A landscape with many valleys, sampled at points; each row gives a point and its height.
From any point a ball rolls to the lowest of the 2 points nearest to it. It stops when none of these is lower. Distance is the straight distance between rows; heights are no part of it.
(827) h=2.09: .21	.64	.12	-.41	.29	-.15	.58	-.25	.42	.21	-.04	-.11	.03	.17	-.25	.40	.20	-.21	-.55	-.47	.20	.29
(625) h=4.84: .39	.56	.19	-.24	.08	-.07	.41	.20	.12	-.03	-.23	-.05	.11	.62	-.18	.13	.33	-.12	-.61	-.45	.01	.38
(799) h=2.50: -.24	-.08	-.11	.41	-.14	.07	-.12	-.18	-.19	-.36	.15	-.15	-.15	-.04	.18	.20	-.05	.24	-.03	-.10	.05	-.03
(260) h=3.65: -.42	-.15	.14	.11	-.46	-.04	-.27	-.19	-.25	.23	-.03	.07	-.22	-.63	.18	.24	-.07	.48	.07	.44	.18	-.29
(227) h=7.07: -.13	.39	.31	-.07	-.41	-.04	.57	-.23	-.10	-.12	.33	.40	.05	.33	.31	.37	-.50	-.28	-.24	-.25	-.28	.04
(58) h=1.29: -.62	-.02	.05	.42	-.31	.23	-.26	-.50	-.27	.13	.04	-.02	-.07	-.05	-.14	.39	-.61	.13	.05	.15	-.35	.20
(671) h=1.51: -.10	-.50	-.04	.36	-.25	.01	-.12	-.15	-.09	-.12	.19	-.33	-.15	.08	.37	-.01	-.06	.43	.02	.25	.14	-.19
(549) h=5.45: -.33	-.13	.13	-.03	-.48	-.11	-.14	-.48	.14	.52	.17	.23	.18	-.19	-.06	.47	-.47	.08	.12	.29	-.41	-.17
(110) h=2.70: -.37	.01	.01	.18	-.46	.09	-.30	-.18	-.46	.06	.05	.09	-.05	-.36	.15	.36	-.29	.27	.11	.18	-.22	-.07
(664) h=3.76: .30	.14	.17	.08	.07	-.14	.10	.13	.18	-.19	-.02	.25	.16	.46	-.01	.23	-.29	-.17	-.37	-.46	.32	.25
(302) h=7.76: -.03	-.28	.03	.20	.41	.32	-.21	.44	.11	-.22	.02	-.18	.11	-.51	.03	-.35	.31	-.05	.41	.39	.27	-.02
(112) h=5.37: .21	-.36	-.15	-.18	.01	-.21	-.22	.18	-.04	.21	-.10	.06	.01	-.17	-.08	-.63	.40	-.26	.12	.09	.06	-.40
(33) h=5.74: .64	.29	-.01	-.67	.58	.08	.48	.17	.33	-.02	-.39	-.01	.18	.03	-.16	-.08	.37	-.20	-.24	.28	.35	-.28
(693) h=7.74: -.08	.27	.00	-.07	-.09	-.07	-.04	.09	-.13	-.10	.24	.38	.08	-.13	.17	.24	-.47	-.21	.07	-.30	.19	.04
(115) h=3.69: -.18	-.25	-.04	.07	-.34	.09	-.53	.07	-.20	.11	.00	-.02	.12	.17	-.50	-.16	-.28	.16	.04	.10	-.37	.39
(581) h=3.48: -.08	.26	-.48	.14	.28	.02	.21	-.40	.45	-.28	.10	-.12	-.27	-.03	-.36	.40	.22	-.13	-.47	-.46	.23	.35
(23) h=2.49: .08	-.42	-.13	.29	.02	-.25	.03	.05	-.25	.04	.11	-.31	-.25	.06	.52	-.23	.29	.56	.24	.36	.02	-.47
(187) h=5.65: .43	-.06	-.01	-.38	.66	.12	.10	.30	.53	-.13	-.20	-.02	.35	.03	-.24	.05	.26	-.16	-.22	-.07	.36	-.07
(365) h=4.13: .05	.14	-.44	-.09	-.10	-.04	.29	-.46	.39	-.25	.15	-.17	-.37	.11	-.34	.02	.52	-.19	-.47	-.26	.11	-.01
(699) h=3.99: -.09	.06	-.47	.42	.43	.56	-.12	-.09	.15	-.64	-.24	-.31	-.20	-.33	-.21	.15	.38	.04	-.03	.03	.13	.54
(320) h=2.55: .26	-.11	.09	-.14	.47	.13	.10	.70	-.19	-.11	-.22	.04	.22	-.11	.34	-.36	.30	-.03	.35	.20	-.04	-.05
(258) h=6.78: .14	.42	.21	-.07	-.34	.13	.41	.05	-.30	-.35	.04	.28	.06	.41	.31	.15	-.25	-.18	-.10	-.34	.00	.11
(635) h=3.15: .38	.39	.25	-.07	.39	-.22	.40	.14	.52	.01	.15	.35	-.01	.45	.09	.32	-.17	-.38	-.43	-.46	.56	.13
(706) h=3.72: .07	-.21	-.05	.34	.05	.14	-.19	.36	-.21	-.27	-.05	-.29	.06	.13	.05	-.15	.21	.22	.20	-.06	.01	.15
(70) h=5.94: .07	.14	-.30	-.19	.13	-.25	-.05	.02	.48	.09	-.01	.05	-.04	.08	-.70	-.04	-.09	-.28	-.19	-.42	.01	.08
(404) h=4.66: .19	-.02	-.42	.07	-.12	-.08	.05	-.38	.42	-.36	.32	-.02	-.23	-.03	.01	.02	.23	-.03	-.16	-.26	.49	-.15
(296) h=4.98: -.26	-.14	.13	.32	-.20	.14	-.13	-.31	-.50	-.17	-.10	-.10	.26	.34	.47	.45	-.27	.49	.04	.26	-.35	-.05
(718) h=6.24: -.05	-.19	.19	-.41	-.55	-.37	.13	-.26	-.09	.40	.44	.32	.21	-.23	.31	.04	-.21	-.17	.09	.10	-.15	-.65
(277) h=2.08: -.30	-.47	.29	-.05	-.34	.05	-.65	.08	-.17	.51	-.12	.22	.13	-.10	-.49	-.27	-.37	.23	.23	.27	-.04	.31
(469) h=4.42: .23	.15	-.32	.17	.54	.40	.06	-.09	.11	-.61	-.23	-.39	-.19	.11	.12	.16	.47	.11	-.10	.03	.19	.34
(390) h=7.37: -.10	.28	-.17	.01	-.24	-.04	.07	-.22	.12	.02	.35	.27	-.23	-.15	-.13	.23	-.39	-.32	-.07	-.39	-.15	.05
(531) h=5.68: -.02	-.26	-.03	-.23	-.38	-.24	-.11	-.29	.03	.27	.42	.20	.12	-.37	-.03	-.17	-.04	-.24	-.03	-.05	.19	-.57
(464) h=6.25: -.11	-.53	-.11	-.06	-.47	-.22	-.37	-.08	-.15	.38	-.05	-.02	-.07	-.21	-.26	-.53	.15	-.14	.09	.17	.15	-.14
(793) h=7.98: -.20	-.49	.15	.24	.23	.18	-.11	.36	-.06	.19	.09	-.20	-.10	-.81	.39	-.28	.23	.20	.41	.50	.35	-.10
(56) h=6.50: .11	.31	.22	.30	-.34	-.02	.27	-.12	-.40	-.32	-.09	.03	-.02	.70	.50	.00	-.21	.02	-.33	-.19	-.27	.18
(69) h=1.52: .32	-.04	-.06	.10	.01	-.01	.12	.07	-.26	-.22	.01	-.11	.03	.53	.35	-.31	.07	.09	-.08	-.05	.01	-.15
(615) h=8.23: -.27	-.29	.23	.13	.06	.04	-.31	.67	-.33	.38	-.19	-.13	-.04	-.72	.35	-.25	.26	.38	.43	.57	.05	.08
(198) h=5.93: -.24	.03	.26	-.28	-.41	-.24	.27	-.51	-.15	.41	.26	.36	.30	-.13	.23	.36	-.30	.10	.11	.42	-.41	-.54
(65) h=4.93: .39	.33	-.01	-.12	.61	.05	.21	.00	.37	-.20	-.40	-.39	.25	.33	-.20	.15	.39	-.07	-.47	-.26	.29	.43
(202) h=7.23: -.22	-.70	.11	.22	-.10	-.05	-.42	.31	.26	.22	.28	-.16	.05	-.21	-.15	-.17	-.17	.06	.36	.00	.44	.07
(246) h=2.84: .05	.60	-.16	-.27	.48	-.05	.36	-.40	.50	-.10	.10	.00	-.13	-.13	-.46	.43	.09	-.16	-.37	-.43	.35	.41
(714) h=6.87: -.13	-.76	.03	.07	-.27	-.14	-.34	.23	-.05	.17	.16	-.18	.04	-.05	-.04	-.51	.09	.22	.39	.19	.38	-.29
(75) h=2.31: .22	.56	.23	-.24	.01	-.26	.44	.12	.44	.00	.10	.40	-.04	.47	.01	.31	-.50	-.54	-.28	-.56	.12	.06
(573) h=4.45: .23	-.42	-.08	-.25	.41	.08	-.36	.40	.20	.19	-.22	-.03	.10	-.43	-.21	-.63	.30	-.31	.15	.36	.06	-.27
(771) h=8.35: -.14	-.07	.18	-.10	.02	.15	-.40	.55	-.33	.14	-.05	.19	.07	-.66	.29	-.14	.05	.03	.30	.19	.14	-.04
(163) h=3.35: -.22	-.13	-.23	.54	.16	.40	-.18	-.01	.08	-.50	.09	-.23	-.20	-.14	.01	.20	.08	-.01	-.01	-.17	.27	.30
(559) h=3.40: -.06	-.15	-.16	.20	-.16	-.33	.06	-.19	-.42	.32	.07	-.21	-.44	-.29	.51	-.26	.24	.41	.17	.36	-.28	-.61
(628) h=2.56: -.35	-.06	-.09	.30	-.18	.01	-.32	-.27	-.32	-.08	-.05	-.04	.14	.21	-.28	.10	-.46	.06	.05	-.16	-.29	.20
(118) h=5.72: -.32	.17	.26	-.04	-.46	.02	.38	-.67	-.43	.00	.13	-.07	.08	.35	.27	.23	.10	.02	.08	.25	-.82	-.24
(786) h=3.45: -.34	-.29	.22	.20	-.25	.16	-.67	.29	-.01	.37	.14	.12	.07	-.20	-.42	-.07	-.70	.13	.45	-.01	.11	.46
(691) h=7.53: -.06	-.61	.00	.13	.15	.28	-.21	.59	.31	-.04	.06	-.29	.03	-.22	-.08	-.25	.11	.00	.35	.15	.40	.25
(38) h=5.11: .19	-.21	-.14	-.04	-.10	-.26	.03	-.13	.08	-.14	.23	.02	-.10	-.17	.11	-.22	.10	-.11	.00	.00	.32	-.32
(568) h=4.70: .57	.27	-.08	.01	.77	.27	.44	-.11	.26	-.40	-.44	-.42	-.17	.30	.04	.12	.46	.07	-.33	.01	.29	.25
(542) h=5.53: .58	.54	.07	-.61	.40	.19	.76	.13	.28	-.06	-.21	.08	.02	.08	-.01	-.01	.52	-.23	-.28	-.01	.04	.07
(91) h=4.97: -.52	-.10	.15	-.05	-.41	.00	-.38	-.34	.18	.67	.22	.42	.09	-.25	-.28	.19	-.81	.17	.44	.32	-.20	-.01
(388) h=4.46: -.08	-.24	.16	.36	-.09	.00	-.23	.19	-.45	-.13	-.09	-.12	.26	.23	.24	.04	-.07	.48	.11	-.04	-.30	-.01
(804) h=5.32: -.25	.08	.16	.13	-.38	.14	.18	-.63	-.34	.03	-.12	-.08	.15	.16	.27	.63	-.17	.41	.08	.43	-.55	-.26
(660) h=5.25: .38	.40	.02	-.42	.23	.12	.39	.39	.10	-.26	-.27	.07	.07	.24	-.12	-.18	.40	-.13	-.34	-.25	-.13	.23
(587) h=4.35: -.46	.07	.13	-.02	-.17	.03	-.48	.06	.05	.37	.08	.38	-.11	-.25	-.43	.04	-.84	.03	.38	-.03	-.19	.19
(281) h=6.49: -.16	.22	-.18	-.07	.11	-.32	.01	-.38	.67	.12	.10	.10	-.38	.22	-.79	-.02	-.33	-.36	-.21	-.59	-.11	-.13
(201) h=1.11: .05	.27	.03	-.23	.11	.22	.07	.59	-.60	-.10	-.26	.16	.14	-.24	.36	-.31	.25	-.05	.28	.10	-.30	-.10
(500) h=0.93: .27	.77	.20	-.40	.18	-.25	.70	.05	.52	.18	.04	.23	-.12	.30	-.33	.26	.00	-.47	-.35	-.66	.09	.04
(371) h=6.94: -.17	.16	-.34	.01	-.07	-.24	.13	-.46	.50	-.03	.35	.07	-.34	.09	-.34	.18	-.21	-.27	-.29	-.49	-.17	.17
(142) h=2.82: .18	.03	-.06	-.03	-.11	.07	.13	.24	-.61	-.16	.14	.02	.01	.08	.32	-.26	.16	.08	.20	-.03	-.26	-.24
(97) h=4.34: .19	.43	.20	-.06	.13	-.30	.27	.02	.15	-.14	-.21	.19	.15	.76	-.07	-.01	-.22	-.23	-.57	-.56	-.08	.38
(533) h=4.21: -.25	-.27	.03	.02	-.56	-.29	-.07	-.39	-.26	.41	-.06	-.03	-.24	-.58	.28	-.06	.15	.51	.17	.55	-.10	-.68
(80) h=2.78: .31	-.10	-.14	.27	.49	-.01	-.08	.26	.00	-.33	-.17	-.38	-.11	.42	.17	-.23	.33	.07	.03	-.06	-.09	.02
(249) h=3.51: .31	-.24	-.15	-.18	.44	.17	-.16	.54	.10	-.14	-.36	-.16	.17	.02	-.12	-.54	.45	-.13	.15	.28	.05	-.08
(232) h=4.43: .16	-.24	-.13	-.02	.51	.02	-.22	.39	-.23	-.05	-.24	-.32	-.11	-.19	.27	-.74	.58	-.04	.43	.49	-.03	-.12
(151) h=5.42: .18	-.12	-.21	-.02	.13	-.18	-.16	.35	-.52	.11	-.16	-.32	-.10	.05	.17	-.70	.52	-.04	.29	.22	-.44	-.28
(338) h=8.04: -.05	.17	.17	-.28	.08	.05	-.19	.35	-.09	.08	.14	.42	.15	-.50	.16	-.01	-.17	-.22	.27	-.01	.28	.04
(825) h=5.31: .27	.11	-.21	-.20	.41	.00	-.07	.18	.41	-.17	-.27	-.07	.13	.18	-.39	.10	.13	-.11	-.19	-.20	.13	.32
(501) h=6.13: -.13	.05	.07	.18	-.45	.05	.24	-.32	-.37	-.15	.14	-.06	.13	.49	.23	.16	-.20	-.04	-.09	.01	-.59	-.02
(361) h=2.48: -.50	-.02	.09	.32	-.32	.20	-.26	-.60	-.16	.52	-.28	.14	.17	.02	-.28	.61	-.43	.31	.13	.58	-.40	.26

For each start below, name the point where the ball stops.
(338) => (671)
(187) => (671)
(718) => (500)
(793) => (201)
(227) => (69)
(33) => (500)

Call two points neighbours if one is among the 2 nearest of the other. Go from one point of each pair to the other, from neighbour to neighbour, staying as low as possible. Name the highest point that can't be avoided.
(277), (500) => (33)
(69), (671) => (771)
(671), (277) => (533)
(201), (69) => (142)
(277), (58) => (115)
